The views of a scene show one set of named points, each view turned or mirrored, shifted and resized as a whole, with a little noise and some points left out.
In the rows, zero is written as 100.

Scene 1
View 1
luri: [109 106 109  97  91  81  97  91 113  91  79 108 105 115 106 124  92  99
 105  81 114 119 106  94  88 119 106 116 104 115 105 117 112  89]
Pefa: [111  84 100  87  96  72 111  98  87 106  86  99 124 105 115  93 103 106
  79  65 104 124 113 107  82 111  74  99 102 108 112 110 109 105]
lufo: [109 104 133 107  97  90 108 120  78 103  92 115 116  95 113 107  86  74
  84  89 106 107  81 125  98 105  83 116 113  89 131 112 103 115]
kebi: [110  86  89  85  89  72 102  85  95  93  91 102 113  96 109 125 129 105
 111  78 100 137 118 114  95  97  94  83 120 132  75  99  97  76]
Suv: [ 99 101 107 100 101  94 115 110  98  93  93 111 113 110 109 103 101  93
  83  80 109 101  82 121  97 103  58 110 126 100 132 110 107 125]
Burak: [103 101  92  89  97  84 115  84  97 101  78 105 122 122 115  99  94 112
  90  69 108 127 120  95  67 118  80 107  99 107 113 110 122 110]
pive: [123  69  99  83  90  64 107 109  81 108 100  99 122  83 112 102 124  95
  86  69  98 127 107 125 101  98  73  81 120 120  97 105  91  91]
buvon: [101  94  99  93  93  80 104  96  99  94  87 102 115 108 115 116 109 104
 102  78 105 122 112 115  97 109  83  99 119 117  97 108  95  89]
rol: [ 95 109  92  98  91  93 103  88 101  91  88 109 111 114 117 125 107 100
 119  93 103 126 115 117  91 110  88  98 122 116  93 104  99  89]
risu: [107  85 113  94  95  75 102 113 111  95  85  96 110 109 109 106 102 105
  79  66 114  98  92 112 110 112  69 111 119 111 123 122  97 101]
pobuf: [112  98 116  98  93  82 105 106  80 100  93 112 116  90 113 119 103  80
 101  89 101 125  98 124  95 101  96 101 114 108 100 104  99  93]
roso: [106  86 131  89  95  69 104 103  68  97  85  99 121  78 113 121 116  90
  90  78 102 129 102 125 105  89 100 100 113 115  88 101  89  79]
gunib: [122  80 105  86  92  70 107 103  96  95  96 106 111  87  97 117 123  91
  88  73 105 122  89 115 101  91  89  93 122 122 101 106 104  94]
Fegu: [ 97  95 115  96  93  76  94 104 119  96  73  93 109 127 119 110  82 116
  90  68 119 103 113  98 101 132  82 122 104 108 116 128  96  91]
Ger: [113  90 122  97  95  81 110 117  68 104  98 109 122  82 114 108 109  76
  88  87  99 119  91 136 102  92  81  96 120 102 109 102  93 102]
rubof: [114  96 116 106  93  89 105 124  91 102 103 114 110  95 110 111  98  74
  91  91 105 102  79 132 108 104  73 104 126  99 127 113  96 111]
gikir: [122  86  75  96  89  88 109 112 101 103 113 113 112 102 110 102 118  87
 100  84  97 115  96 129  98 104  56  81 136 114 114 108  99 111]
Vome: [ 87 113  91  90 101  93 114  71 104  81  74 108 114 120 108 121 109 114
 105  78 110 127 110  98  76 104  90 109 113 117 100 101 120 103]
Zofib: [ 90 113 104  95 104  93 118  81  99  89  71 108 118 124 110 106  89 112
  86  71 115 118 104  93  70 113  80 123 102 103 124 110 127 119]
zila: [103  89  73  87  91  83 103  88 123  81  96 102 102 110 101 127 135 112
 110  77 106 118 103 115 106  98  72  86 141 136  90 104  99  89]
Nevab: [ 78 133 119 103 106 108 121  80  76  86  71 118 122 114 116 120  90  94
 102  94 108 125 100 110  69  99  96 123 107  95 113  97 123 117]
zom: [121 100  95  98  92  88 109  99 105  94  98 118 107 103  98 116 104  84
  98  86 106 116  87 109  87 105  86 101 119 110 117 109 118 112]
Veno: [ 97  96 103  96  98  87 109 105 100  93  91 104 113 108 114 110 107 100
  92  79 107 108  96 122 102 105  66 104 127 110 116 111  97 107]
ker: [123  99 112  94  93  81 112  99  78 103  94 116 117  89 103 112 102  77
  93  85 102 130  94 113  79  98 100 101 106 105 108 103 117 105]
View 2
zila: [ 79 122 134 102  87  95  80 110 108  78  72  93  82  71 116 122 115  86
  82  92 100  84 107 121 120 127 135 106 133  97 118  79 103  90]
buvon: [ 93 104  98  89  97  80  95 110 116  89  93  80 105  72  95 122  99  85
  89 102 107  94 111 120 125 110 113 102 111  99 104  95 103 116]
Fegu: [ 99 104  76  88  92  88  90 111 134  99  94  67 108  58  68 120 102  67
  74 127 105 114 102 118 136  72  74 110 118  90  91  96  99 118]
luri: [ 86 107  94  91 113  96 101 105 100  98  91  69 120  62  79 113 104  61
  84  99  97 116  97 118 146  95  89 118 113  79  89 116 117 111]
ker: [ 99  67  86  86 110  85 119  96  85  74 106  88 108  80  81 104  79  91
 102  69 110 100  95  95 119 123  99 102 112  93  85 116 117 108]
Vome: [ 93 101 118  88 114  97  75  92  91  81  71  50 112  86  74 126  92  69
  81 103  89 109 117 127 147 121 115 109 118 103  82 112 123 119]
risu: [101  91  81  93  81  88  90 113 127  74  93  92  74  60  80 120  99  87
  70 113 109 109  96 105 121  81  72  94 128  95  99  81  88 102]
kebi: [ 77 112 113  87 107  70 100 110 108 101  91  79 114  75 116 116 107  85
  98  87 102  64 109 118 120 141 142 106 125  98 108  94 116 106]
gikir: [109  84 118 103  64 105 103 104 110  58  89 107  81  82 102 115  89 104
  97  79 129 103 105 109  92 114 120 105 106 101 119  90  89  96]
Zofib: [109  76  96  88 102 105  80  86 100  70  75  46 108  88  43 121  76  69
  74 114  92 128 110 115 144  97  81 107 120 107  69 117 116 124]
pive: [ 94  80  87  87  80  65 110 109 126  85 106  98  93  76 106 110  89 104
  99  85 118  62  98  96  89 129 120  94 132 107 108  82  96 101]
Pefa: [103  72  81  86  79  82 100  95 127  84  91  67 108  82  66 110  78  84
  89 106 110  87 100  99 107 110  99 105 130 113  85  99 102 114]
Suv: [119  71  97  95  86 103  87 100  99  46  88  95  68  77  74 126  79 102
  76  98 113 130 107 104 123  93  79  89 106 104  94  92  94 110]
pobuf: [100  81  87  82 114  74 115 109  93  81 113  97 102  71  97 115  88  97
 101  80 114  99 105 107 122 117 103  94  99  90 100 108 109 117]
Burak: [105  79  94  89  86  99  90  86 118  85  79  45 123  91  55 114  76  69
  86 112 103 107 108 112 123 105 100 118 123 110  77 115 112 120]
Ger: [108  66  75  82 103  66 115 112  99  65 119 114  82  73 100 117  81 116
 100  75 124  93 105  97 108 117  97  80 101  98 100  93  99 117]
roso: [ 88  85  71  74 127  45 110 117 102  93 121  98  98  67 106 118  94 102
  97  83 103  70 103 100 124 129 104  80 117  96  94  92 112 119]
rol: [ 98 109 115  89 109  89  91 109 100  87  91  74 115  79  99 127  99  82
  96  97 109 107 123 131 135 115 124 107  92  94 107 107 111 123]
gunib: [ 83  88  95  93  99  80 105 107  99  75  96 101  86  67 103 109  99  95
  89  75 104  81  91  94 114 126 107  94 135  94  99  90 106  91]
Nevab: [117  73  96  78 134  90  88  92  68  63  93  57 109  94  59 131  69  86
  87  95  97 133 127 120 158 115  92  92  85 102  71 130 127 142]
lufo: [120  60  67  85 106  85 116 107  91  57 119 108  84  69  75 116  77 103
  91  85 123 130 101  96 124  89  64  85  88  90  88 108  98 120]
Veno: [107  90  99  92  89  90  86 109 113  65  91  90  79  74  88 126  92  95
  81 102 113 111 111 114 123  99  95  93 110 104 101  88  95 111]
View 3
zom: [ 77  86 107  91  79 110 112  90  79  68 113 102  91 101  85  98  86 112
 100  90  98 108 103  99  85 113 109  90  73 117  87  96 110 100]
Zofib: [ 73  77 112  81  62  95 148 126  98  76 116  87  79 147  82 140  93 102
  95  87  81  93 131  87  73 104 128  86  73 117 119  75  99  77]
rubof: [ 87  78 110  84  93 124  99  76  90  71  88 115  93  91  68 124  82  80
 101 118 113  99  97 104  98 142 113  83  70 109  66 126 108 101]
Ger: [ 93  74 103  94 105 127  95  84 115  89  85 128  87  87  85 116  82  78
  92 110 118  78  94 103  82 128  89  96  88  98  67 120  86 111]
ker: [ 83  82 114 106  85 114 110 103 102  74  96 123  85  89  88 101  86  99
  86  72 109  92 102  97  68 101  96  94  84 107  83  99  83 100]
Veno: [ 94  79  93  71  97 116 110  87 103  89 106  94  89 120  79 122  83  91
 108 127  97  91 106 102 100 130 112  92  81 106  91 106 117 107]
buvon: [110  85  87  81  99 111 113 100 118  98 105  94  85 115  84  96  75 106
 103 101  92  94 106 109  96 102 109  98 100 101 110  94 110 111]
luri: [100  80 109  90  72  92 127 120 102  84 104  90  84 112  69  98  70 113
  88  71  90 121 111 112 102  88 137  92  88 118 115  87 106 104]
Vome: [ 87  84 103  76  67  96 134 109 109  98 128  77  81 140 100 109  85 114
  89  87  80 102 119  99  73  79 108 102  90 115 121  68 110 103]
kebi: [114  90  75  91 110 110 102 102 127 110 116  97  85 105 105  64  70 124
  98  89  92  94  95 113  90  82  86 112 119  98 109  82 102 132]
Fegu: [112  74  93  84  94  96 134 134 111  85  92  92  80 131  54 121  69 101
 108  95  86 103 121 108 122 119 155  83  90 111 126  99 105  91]
gunib: [ 86  76  84 103 108 107  95 108 101  85 114 117  89 100  96  85  78 116
 102 100 104  90  92 105  98 117  96 104  92 111  77 103  87 127]
roso: [107  67  97  99 108 108  97 114 141 113  91 126  81  95  90 103  72  87
  80  97 112  80  93 114  90 102  95 108 106  98  81 110  72 129]
pobuf: [100  80 109  92  92 116 105  91 116  91  90 114  85  87  82 104  76  91
  86  90 109  96  98 109  82 104 101  98  92 102  84 106  94 111]
Suv: [ 73  76 104  76  84 116 117  88  85  72 108 100  90 124  80 138  94  89
 108 127  98  89 110  91  91 142 115  84  65 114  80 107 110  92]
risu: [ 95  69  82  87 105 103 115 120  96  78 104 104  88 125  65 121  77 101
 114 121  94  91 109 102 125 144 136  87  81 113  94 111 102 103]
Pefa: [ 93  82  85 102 108 110 125 127 111  72 100 112  81 122  82 110  90 105
 114  90  92  69 116  86  81 120 108  89  96  97 114  93  87  85]
lufo: [ 82  71 126  91  82 118 110  91  99  74  77 122  88  92  63 143  83  69
  89 101 115  95 104 101  86 133 120  81  67 110  69 123  92  92]
gikir: [ 90  97  80  85 113 134  99  66  82  64 110 103  95 101  92  88  88 112
 128 120  97  89  96  93  87 137  87  89  85  98  86 106 126 100]
rol: [111  93 101  68  84 115 119  80 118 103 106  80  86 113  88  96  76 103
  94  95  90 108 108 112  83  87 104  98 101 101 114  85 126 108]
pive: [104  84  67 105 133 122  96 106 117  84 100 126  85  98  97  83  80 110
 116 106 102  67  92  99  93 126  83 101 108  91  90 107  86 115]
View 4
pobuf: [117 102  99  96 121  97 105 105  93 115 102  99  90 118 112  96 120 110
  95 101  96 106  94  96 107  90 106 109  94  97 101 109  93  97]
risu: [ 92  85 116 103 128  92 108  84  92 142 126 120  89 120 115  79 103  98
  81  97  93 102 107  91 112  99 110  96 103 109  95 101  97 120]
Nevab: [118  97 126  97 111 118  99 114  87 100  93 119  90 110 105  85 117 105
  67  99  83 105  56 111  85 111 120 126  85 103  80 101  94  98]
Ger: [113 102  92  92 136 102 113 105  96 123 119 105  89 123 120 100 121 113
  99 101 103 108 106 105  98  84 114 103  94  92 103 110  91  91]
buvon: [103  96 109 108 122  88 101 103  94 112  99 100  96 115 108  85 107 102
  83  96  99 100 106  84 116 110 103 102  99 111  95 108  99 103]
zila: [105  84  92 114 115  85  89 119  99 108 104  91 103 123 107  77  82  86
  78  99  94  92 118  67 115 114 101  72  91 110  97 103 101 108]
rol: [108  99 107 109 114  94  92 113  96 105  92  94  97 113 107  85 104  96
  77 101  98 101  96  87 111 118 102 101  94 108  93 107  98  98]
Veno: [ 98  92 109 104 127 100 101 100  96 126 120 112  92 119 116  83 102  96
  77 101  97 101 103  97 103 108 113  95  96 105  93 101  96 106]
gikir: [ 96 100  82 119 114 104  91 103 108 120 127  97  93 120 122 101 100  89
  96  98 107 108 114  98 103 109 115  77  94  99 100 102  98 102]
Vome: [111  86 118 112 104 101  95 116  89  95  89 113  98 113  97  78 100  95
  71  88  83  97  80  83 103 121 113 109  90 113  82 102 104 111]
kebi: [117  92  92 109 118  81 102 121  94  95  86  88 102 119 100  87 103 105
  94  88  98  94 117  67 121 106  98  95  95 109  98 114 104  99]
Burak: [ 99  91 123 123 104 104 104  94  93 105 100 124  94 106 101  92 112  99
  87  73  92 105  86  92 106 122 123 116 101 116  82 102 109 117]
roso: [122  95  99  86 141  86 122 111  88 112  98 102  93 122 107  90 120 122
  98  95  96  99 111  85 112  81 105 112  96 100 102 116  95  93]
ker: [121  98  94 102 108 104 106 103  93 110 105 107  87 117 108 103 122 109
 105  87  89 109  86  96 101  87 116 110  91  97  97 107  98 106]
Suv: [ 98  91 108 104 122 114 100  97  96 132 132 121  88 120 121  85 104  93
  76 102  93 106  92 110  92 104 123  95  92  99  91  96  93 111]
gunib: [117  87  86 101 120  90 108 107  93 119 113 104  93 126 109  91 106 105
 101  90  90 100 112  79 110  84 111  90  92 100 102 107  99 111]
zom: [110  94  96 109 100 104  90  99  95 121 113 107  88 119 111  94 105  93
  92  96  86 109  84  93 102  98 112  95  90 100  96 100  95 115]
Zofib: [101  85 131 113 105 111 102  95  87 111 105 134  92 110 103  82 108  97
  73  81  81 103  71  99  97 119 124 118  95 114  76  97 104 120]
rubof: [103 102  97  94 124 105  98  92  98 141 130 106  83 122 126  95 113  99
  90 113  98 112  94 111  98  88 111  96  95  92 103 102  86 102]
lufo: [107 103 108  90 124 110 106  88  92 138 124 116  81 118 122  96 124 107
  90 108  93 115  81 116  95  85 115 114  95  93  98 103  85 103]
Pefa: [ 98  90 110 117 121  99 115  91  95 113 112 121  95 112 107  96 115 106
  98  73  98 104 107  92 109 108 123 108 104 112  89 106 107 112]
View 5
pive: [ 87  91  84 108  87  70  98 101 109 107  88 113  99 119 101 117  89  91
  69  88 101  99 102 106 104  94 110  88 114  90 107  75  99 100]
buvon: [ 92 103  85 107  83  77  94 110  96  91 101 110 105 105 108 110  98  97
  98  88 106  89  97 104 106 102 105  89 108  96  97  92  99  87]
roso: [ 76 105  86 111  87  86 102  96  96 101 109 106 112 119  99 116  93  85
  72  92 109  91  93 105 114 105  96  98 113  95 112  73  99  83]
rol: [ 89 107  86 103  84  78  88 106  94  88  96 100 107  95 113 112 101 104
 117  89 107  88  95 108 103 106 100  92 107  95 100  95  98  82]
Veno: [101  99  90 109  78  78  97 116  91 105  96 107  94 110  97 110  97 101
  99  89 111  79  99  93 102 106 116  89 104 103  92  85  97  86]
Burak: [108  96  95  87  74  72 100 116  97 108 116 116 107 121 118 107 100 102
 118  98 100  91 104 105 109  89 104  74 101  99 100 105  96  82]
Ger: [ 89 103  98 109  87  85 102  98  94 121  91 104 101 119  92 122  90  98
  78  93 111  87 104  95 108 109 106 101 113  99 108  64  93  85]
lufo: [107 108 114 106  84  93 107 107  83 125 105 107 102 118  90 118  90 106
  94  96 115  82 115  86 113 113 107 100 107 110  99  71  90  75]
Pefa: [103  94  93  95  78  71 102 113 101 113 108 119 104 127 110 110  96  97
  93  95 101  94 106 102 110  89 108  78 105  95 101  92  96  89]
pobuf: [ 90 108  98 105  87  87  98 100  92 107 103 104 109 112 102 118  93  99
  95  93 109  90 103 102 111 107  98  99 110 100 107  79  95  80]
rubof: [105 103 108 113  86  89 100 106  89 117  89 104  95 109  86 118  88 106
  91  89 115  84 115  88 106 114 116 102 107 110  93  71  92  85]
ker: [ 97  96 106  98  85  86 103  93  99 115 111  99 107 118 101 119  88  98
 100  98 103  98 107 109 109  97  97  97 110 107 111  80  93  83]
Fegu: [109 107  94 106  77  81  99 125  85  87 121 127 111 111 110  99  98 100
  95  89 109  89 112  92 116 102 110  80 100 104  83 103  99  82]
Nevab: [ 98 110 103  88  74  90 103 106  81 118 119  94 109 117 109 114 105 104
 137 103 111  72  89  99 110 108  92  93 103 106 110  91  93  61]
Zofib: [113  96  99  90  68  80 104 119  87 110 126 108 103 122 110 103 102 102
 130 100 106  78  98  99 109  95 104  79  97 108  96 104  96  75]
zom: [107  91 105 105  82  85  98 101  98 105 104  95  96 106  96 113  90 103
 113  94 106  93 108 105 101  99 110  97 106 114  97  87  95  90]
zila: [ 89  86  75 117  79  69  87 108 106  77  89  94  89  93 103 106  99  93
 104  82 104  87  86 112  90  97 116  90 108 101  92  94 106 103]
Vome: [ 96  96  87  96  72  77  96 110  95  92 118  97 104 108 113 105 104  96
 130  96 104  82  85 111 102  95  99  84 103 103 102 104 100  79]
kebi: [ 76  94  76 109  86  73  90  97 108  80  98 101 108 101 112 112  96  88
  92  87 100  99  88 120 102  95  98  91 112  92 107  90 103  94]
luri: [102 103 100 105  81  89  97 107  91  83 125 107 113 102 108 103  94 100
 111  92 106  96 107 107 111  99  99  91 102 112  91 103  99  81]

In a view up to two points have been moved. Name them for each view, in the order of its rows, or write none.
view 1: Fegu
view 2: zila
view 3: Veno
view 4: rol
view 5: pobuf

Scene 2
View 1
dokap: [ 93 117 103 121  97  89 123 106 110  92 100 100  97 104  93 110 110 114
 113 102 110  89 103 107  87  91  96 102  93 118  90 101 106  96]
zusug: [ 99 103  93 127 122 102 105 108  96 101 103 100  96 104  93  96 120 107
 100  98 101 106 116  96  97  94  92  96 102  87 104  91  78 102]
fus: [103  99  91 105  97  97 104 117  98  88 101 101 109 116  96 115 105 107
 108 103  96  92 109 103  90  92 101  95 101 107  96  91 103  94]
guz: [103  98  81 113  96  90 116 110 102  84 103 111  92 113 110 105  98 105
  97 106  86  86 103 114  90  85 104  97  93 106  94  94  99  95]
papup: [105 109 105 101  89 102 108 116 100  88 104  96 106 115  96 121 103 113
 117 100 107  91 104 107  86  97  98 104  96 113  98  98 114  99]
Moro: [ 98 107 106 114 113 110  98 104 103  82  96  98  88 112  97 100 116 120
 115  93 109 101 126 103  91  94  79 104 104 102  97  91  84  80]
piluf: [102 115 101 131 118 104 113 104  94 103 106 101  86  98 100  95 117 109
 103  95 108 103 105 101  96  93  90 104  95  85 106  97  86 111]
vulos: [ 99 114  93 111  84  90 133 109 111  89 108 102  92 108  99 118  97 114
 109 107  97  88  95 119  85  92 108 103  83 120  88 105 115 104]
vemu: [ 96  99  93  92  94 103 110 121  99  90 109  96  94 120 101 115 106 104
  95 111 104  90  99 119  80  94  98 109  95 108  92 104 123  90]
bizas: [101 105  90 126 100  85 115 102 106  83  95 112  98 108 105 102 102 113
 110  99  93  87 110 105  95  85  99  93  97 110  94  90  88  94]
Vider: [106 100  95  86  78  99 102 125 101  81 104  92 127 124  83 139  97 113
 125 107  93  91 112 104  85 102 111  92  98 127  92  90 116  96]
zabo: [104 104 110 104 107 111  92 117  90  94 100  93 105 115  95 110 117 109
 113  95 114  99 113  96  89  99  86 105 107  97 106  92 100  94]
rifoz: [100  96  91  87  86  99 108 125  98  88 108  96 108 123  98 126 101 102
 102 112  99  86  98 115  80  96 105 104  97 115  93 100 126  94]
mese: [ 97 102  96 114 105  93 109 117  96 101 103  99 102 110  98 106 114 100
  97 106 107  91 100 103  88  90  97 102 101 100  99  99 108  99]
dozi: [ 98  84  74  97  90  84 109 128  96  92 106 103 114 121 101 118 101  90
  87 119  86  80  93 110  85  87 113  94 101 111  91  96 122  93]
lizuz: [116 104 106 130 110  98  91 105  90  85  88 109 104 108 113  94 107 111
 118  86 103  89 115  89 102  86  85  96 110  91 111  82  77  97]
dafo: [ 99  95  85 127 114  89 106 105 100  86  93 114  89 110 114  87 109 105
  93 100  96  86 110 104  95  79  89  96 104  94  97  90  84  83]
luvi: [103 117  98 118 107 114 119  97 108  81 107 102  74 105 101 104 105 128
 114  92  97 109 122 117  93  97  90 105  86 100  96  96  79 100]
View 2
lizuz: [ 91  98  74 101  95  96  98  74 104 101 101  66 112  87  89  70 110 114
 118 122  87  95 108 140  89 102 116  91  91  91  38  92 125  99]
luvi: [ 95  96  88  74  93  80  95 112 110  94 110  83  84  75  80 104 111 109
 111 125  69 100 116 129  93  98  91  76 112  71  61  82 106  88]
mese: [111  93  89  98 101  90 101  88 103 104 110  96 101 102  96  72 107  99
 108 112 107  87 114 115  90  98 105  94 113 104  84  99 125  89]
fus: [102  90  85  89  90  88  92  84 108 100  96  99 110  94  94  77 104 107
  97  99 100  88 118 120 102  97  95  92 109 108  76  92 121  97]
dafo: [112  85  74 107  99  83 121  85  89  90 100  89 107 103  97  79 104 121
 112 121  71  99 104 142  92  94 113  85 103  86  79  98 127 100]
Vider: [ 95  91  88  72  75  89  67  86 121 106  89 108 127  84 100  81 100 103
  81  75 116  81 131 106 114  99  71  97 113 132  76  82 113  99]
guz: [111  83  78  88  95  82 111  89 104  99  98 110 104  98  95  83 102 126
  98 111  84  97 108 123 107 100  93  83 105  99  95  97 121  88]
bizas: [109  93  70  93  87  90 103  94 102 103 106  89 112  90 101  89  92 127
 109 121  73 100 107 132 107 106  99  90 110  89  79  88 117  97]
vulos: [113  98  80  76  89  91  93 110 113 113 116 110 101  88 101  93  96 119
  96 116  97  93 115 103 109 112  76  91 122 103 101  89 111  77]
zusug: [105  91  98  93  99  87 100  82 105  98 104  80  91  96  80  76 103  94
 121 121  87  94 111 127  88  91 127  86 110  76  58  95 123 106]
dozi: [117  78  88  93  95  82 106  76 107 101  90 129 115 114 104  68 100 112
  87  89 112  84 113 109 109  95  91  92 108 126 112 104 129  93]
dokap: [112 103  79  91  88  96  91 107 102 112 120  89 106  88 104  91  96 106
 109 119  97  90 117 114  97 108  92  99 128  99  84  86 115  90]
papup: [ 95  98  86  80  89  89  83  96 115 105 104  97 108  82  95  82 112 103
  93  97 110  86 125 111  99 103  77  92 110 117  73  87 115  83]
rifoz: [104  89  89  85  95  83  93  93 110 103 100 115 109  95 101  78 113 103
  84  87 118  82 124 106 100  98  73  93 111 128  97  95 120  81]
vemu: [106  88  89  91 102  80 101 101 101  97 107 109  97  98  99  83 119  97
  92  96 112  84 124 112  89  94  77  89 114 118  99  95 120  78]
Moro: [ 96  95  82 100  94  84  94 102  93  87 105  69 101  81  92  92 118  93
 113 112  81  91 124 142  80  88 100  89 113  90  52  83 115 103]
View 3
papup: [ 97 111  98  99 113  94 123  93 117  88  85 100 110  80  87  73  86  86
  82  91 114 125  95 106 104  85  99  89 103 103 103  92  93 106]
guz: [103 120 106  97 106  98 102  78  97  74  59  87 104  82 110 108 103  92
 115 106  84 124 113  89  82  81  97  91  95  98 110  91  78 112]
mese: [ 91 106 106 113  91 104 114  94 110  81  78  93  96  76  96  86 101  96
  99 113  91 121 105  98  89  99 109 104 102  95 100  90 100  87]
dozi: [ 87 120 115  86  97 105 104  70 112  88  59  69 110  81  99  92  55 102
 106 131  70 137  96  84  80  66 114  90 107  95 109  76  79  86]
Moro: [101 119  92 113  97 108 129 106 115  85  85 119 106  79  92  89 144  72
 114  94 131 115 113  99  87 109 106  90  84  66  94  98 109 122]
bizas: [107 120  93 100  94 101  98  91 102  71  66  96 100  82 118  97 125  88
 108  97  92 110 113  90  94  89 102  87 104  83 106 116  82 126]
rifoz: [ 92 117 110  91 115  96 124  77 118  93  71  84 117  81  82  82  58  91
  89 107  99 138  91 100  90  75 107  92 100 106 103  73  88  92]
zusug: [ 95 111 100 126  76 117  99 119 109  85  87 107  89  80 105  84 147  90
 121 114 106 119 116  91  78 116  85 103 101  79 109  95 100  97]
vulos: [114 115 110  93 118  85 120  73 103  68  62  81 120  74 104  88  90  95
  75  88  92 126 108  99 104  96  89 105 106 121 100 100  68 112]
zabo: [ 85 109  93 118  96 108 123 115 121  96  97 117  94  80  84  74 110  81
 104  99 124 123  99 108  91  98 105  90  93  81 102  86 117  93]
dafo: [ 97 116  97 112  87 108 100  88  95  71  66 100  88  80 116 117 137  86
 133 112  86 108 122  86  77  94 116  92  88  74 104 103 101 113]
fus: [ 95 120 100  97  98 105 107  96 116  91  76  94 106  84  97  81  95  90
 102 107 103 126  99  93  89  81 101  86 104  87 108  92  89 106]
Vider: [ 96 128  98  75 108 100 116  94 136 106  78  86 127  90  83  54  56  86
  76 100 117 138  77  98 101  59  95  72 114  90 111  91  74 115]
piluf: [ 97  99 101 133  88 105 104 115  96  72  89 110  83  74 108  89 147  93
 108  97 103 114 122 102  91 124  82 112  99 102 108  97 102  91]
View 4
luvi: [ 73  88  82  88  95 117  94  74 123  87 106 120 107  94 122 120  81 100
  86 117  95  82 121  93  95  77  84 117 106  75 102 103 100 109]
zabo: [118 124  67  89  95  85  68  87  85  91 121 117  97  92 112 143  88  97
  97 109  81  79  76 117  93  91  93 119  93  72 100 108  97 101]
fus: [119 104  79 102  88  91  91  95  94  83 103 117  98  83 116 129 104 106
 105 111  94  96  73 108  91  90 110 104 104  89 105  93  91  90]
dokap: [112  98  88 101 101 104 100  81 105 103 108 117  75  76 135 117  87 103
  90 126  83  87  80 104  74  78 112 102 109 104  96 100 106 104]
Vider: [141  94  64  99  77  95  84  86  86  84  87 138  98  62 125 144 133  84
 124 102  82  91  59  88  85 100 126 100 102  99 101  69  78  91]
zusug: [103 121  76  95  98  99  85 103 100  79 115 114 113  90 103 127  72 115
  74 119  97  96 104 131 100  78 101 115 106  78 105 128 106  92]
lizuz: [ 93 124  85  97  98  66  90 100 105  72 109 124  98  92 104 146  67  98
  78 124 102  75  68 121 109  81  84 115 111  66  99 121 106  90]
vulos: [107  77  88 110  92 107 106  89 116 107 104 112  84  78 143 102 110 106
 107 126  83 100  82  89  77  80 120 109 112 112  97  78  96 104]
dozi: [137  99  85 119  80  85 102 111  86  85 107  95  93  87 120 109 129 130
 125 105 100 125  56 112  87  94 128  94 103 107 113  78  81  77]
piluf: [ 95 115  81  98 103  96  88 104 110  95 122 110 101  93 118 116  67 111
  73 132  88  88  96 126  96  75 101 124 111  85  98 126 113 102]
papup: [118  98  73  98  90  92  82  85  98 100 109 121  88  81 130 130 107  93
 111 114  78  84  68  96  85  90 107 115 101  94  97  85  92 103]
vemu: [123  98  78 104  88  99  86  85  88 106 122  95  88  97 128 109 116 118
 123 103  81 103  75 102  77  93 106 110  90  96 109  79  87 100]
rifoz: [133  97  76 106  84  93  86  92  88  99 112 104  90  86 128 117 123 112
 124 105  84 104  65 102  80  95 116 106  96 101 105  75  83  93]
guz: [ 98  91  96 113  87  93 111  97 109  81 105 100  96  92 120 109 104 122
 105 114 109 110  80 103  94  85 105  99 109  93 109  88  91  87]
bizas: [ 97  97  99 105  95  91 113  92 111  74  96 119  87  81 119 123  84 109
  88 123 109  93  79 108  93  76 103  94 116  91 103 102 101  89]

In a view up to two points have been moved. Name them for each view, in the order of its rows, or write none.
view 1: lizuz
view 2: bizas, papup
view 3: none
view 4: piluf, rifoz
